Points, in no order, along strands that fork and pass close to each other.
In the rows, 128 means zero.
Two points are linked if the straight distance between their rows is under 51.6. Some points are linked to none.
vaf: [143 104 113  96 137 143 111 150 125 155 163]
Rana: [105 132 141  88 161 207 117 128  91 135 151]
tira: [162 161 130  75 193 130 138 145 117 135 122]
gatel: [163 115 167 168 134 103 113  63 154 146  83]
dolol: [188 108 137 135 134  64 130 119 144 109  96]
luf: [113 119  98 110 149 193 125 143 118 154 170]
muban: [148 117 138 105 191 205 131 109  90 109 130]
pado: [100 131  50 115 129 144 131 148 139 167 154]
dimed: [132 105 165 177 107 131  99  67 149 159 105]
Kog: [124 109  97 106 134 159 119 154 125 163 170]
ruzal: [ 87 118 109 168  66 118 125 142 136 122 144]
Tob: [127 168 167 112 135  96 124 148 112  90 125]
tifu: [185 132 139 151 137  67 143 117 149 104  92]
Tuder: [ 74 131  80 156  78 108 129 143 141 125 140]
nido: [123 155 182 180 109 130  93  93 128 112 125]
gonuf: [106  76 127 178  86 133 142  73 166 156 102]
Sidat: [194 121 120  99 161  69 133 146 139 130 114]
mipam: [ 93  88  72 153  83  97 160 106 164 127  98]
tuda: [ 96 129 129  95 120 160 109 163 112 140 169]
Nem: [ 77 126  50 137  97  83 135 130 151 128 110]
Tik: [ 96  79 109 174  83 128 159  75 170 149  93]
Gon: [101 129 163 177  78 134 102 121 124 106 147]
nodu: [116 173 163  91 139 110 124 155 103  99 124]
Mene: [115  88 149 181  88 137 115  73 155 160 110]
bami: [159 159 134  79 205 158 142 127 107 130 116]
kof: [115  88  78 127  86 106 136 149 146 148 139]
Mive: [152 115 140  98 132 106 104 153 122 128 146]
leg: [189  99 130 113 137  62 125 133 139 118 109]
rodu: [ 94 116 137 185  72 132 113 120 135 118 143]
lene: [141 138 162 126 119  96 107 143 120  93 133]
Lal: [149 111 169 172 123 116  99  65 148 155  95]
kolo: [157 109 125  86 147 130 104 152 122 146 157]
zif: [126 190 179 167 129 109 129 108 125  92 109]
gugo: [104 125 138  99 162 221 123 119  81 124 138]
pures: [ 74 143  61 130  98 111 126 156 139 139 144]
nidun: [146 133 141  78 166 148 107 148 109 137 150]
vot: [105 165 153  73 173 187 127 109  68 126  96]
gira: [130  82 113 136  81 105 125 144 140 133 142]
geni: [149 155 137  89 205 182 147 113  90 119 102]
sivul: [125 108  99 121 161 211 133 128 114 142 165]
Nesul: [175 168 142 186 137  88 177 112 158 126  93]
vas: [140  89 132 134  93 101 113 142 132 123 141]
nep: [ 88  89  87 162  89 111 167  81 174 130  85]
Givak: [171 152 126  81 182 104 137 153 125 134 125]
nonav: [ 90 122 122 143  75 127 116 162 125 121 159]
Big: [185 135 126  91 166  83 130 150 131 129 124]
merez: [144 115 146 118 113  98 106 151 121 111 144]
Tasig: [135 195 160 159 124 107 198 144 135 101 107]
nide: [108 119  71 113 122 146 127 153 137 166 162]
Toz: [128  56 103 147  80 104 153 114 158 135 114]
Fif: [146 102 119 115 175 210 131 122 105 123 153]
refa: [150 133 139  95 199 195 135 110  89 111 115]
per: [177 152 140 167 138  72 155 120 148 107  95]
madu: [115 138 175 175  91 131  95 112 124 105 135]
Vaso: [154 124 132  88 184 174 114 132 107 140 147]
nub: [ 79 137  47 124 105  94 128 140 148 144 125]
Vubil: [122 179 183 169 121 118 109 105 122  91 117]
fid: [ 83 104  62 147  83  90 150 118 159 127 106]
vumi: [161 172 138 131 143  78 169 152 137 104 110]
Saze: [ 93 130 134 113  95 141 112 167 115 126 169]
vefo: [106 160 167  76 139 137 111 154  91 112 136]
zesa: [164 182 149 191 130 105 190 123 157 126 103]
kemib: [100 151 159  72 140 163 104 149  90 129 147]
mikev: [ 96 137 141  87 138 186 111 150  97 144 161]

A fork is a point with three links. Follow the links from the first point to the second and name the forks in between, in order.
pures / madu: ruzal
pado / merez: Kog kolo
ruzal / kemib: mikev
gira / Tob: merez

Follow the links from the first point to the second, and from the first to the third. Name the last point that the two ways share.
pures / mikev / madu: ruzal
Vaso / merez / nide: kolo
kolo / kof / kemib: merez

A fork is a point with three links, a tip a point with one. Leave the first point through the second and follow the links. Name the first fork or tip that comes.
fid / Nem: ruzal
leg / dolol: zesa
Tob / nodu: mikev
Gon / madu: zif
vefo / nodu: merez
Fif / sivul: Kog
nep / Tik: gatel

Name the points in between on the shortest way along the links from the first point to the second, in order.
mikev / madu: tuda Saze nonav ruzal rodu Gon
Lal / gonuf: dimed Mene
Vaso / gira: nidun kolo Mive merez vas
muban / bami: refa geni
sivul / kolo: luf Kog vaf
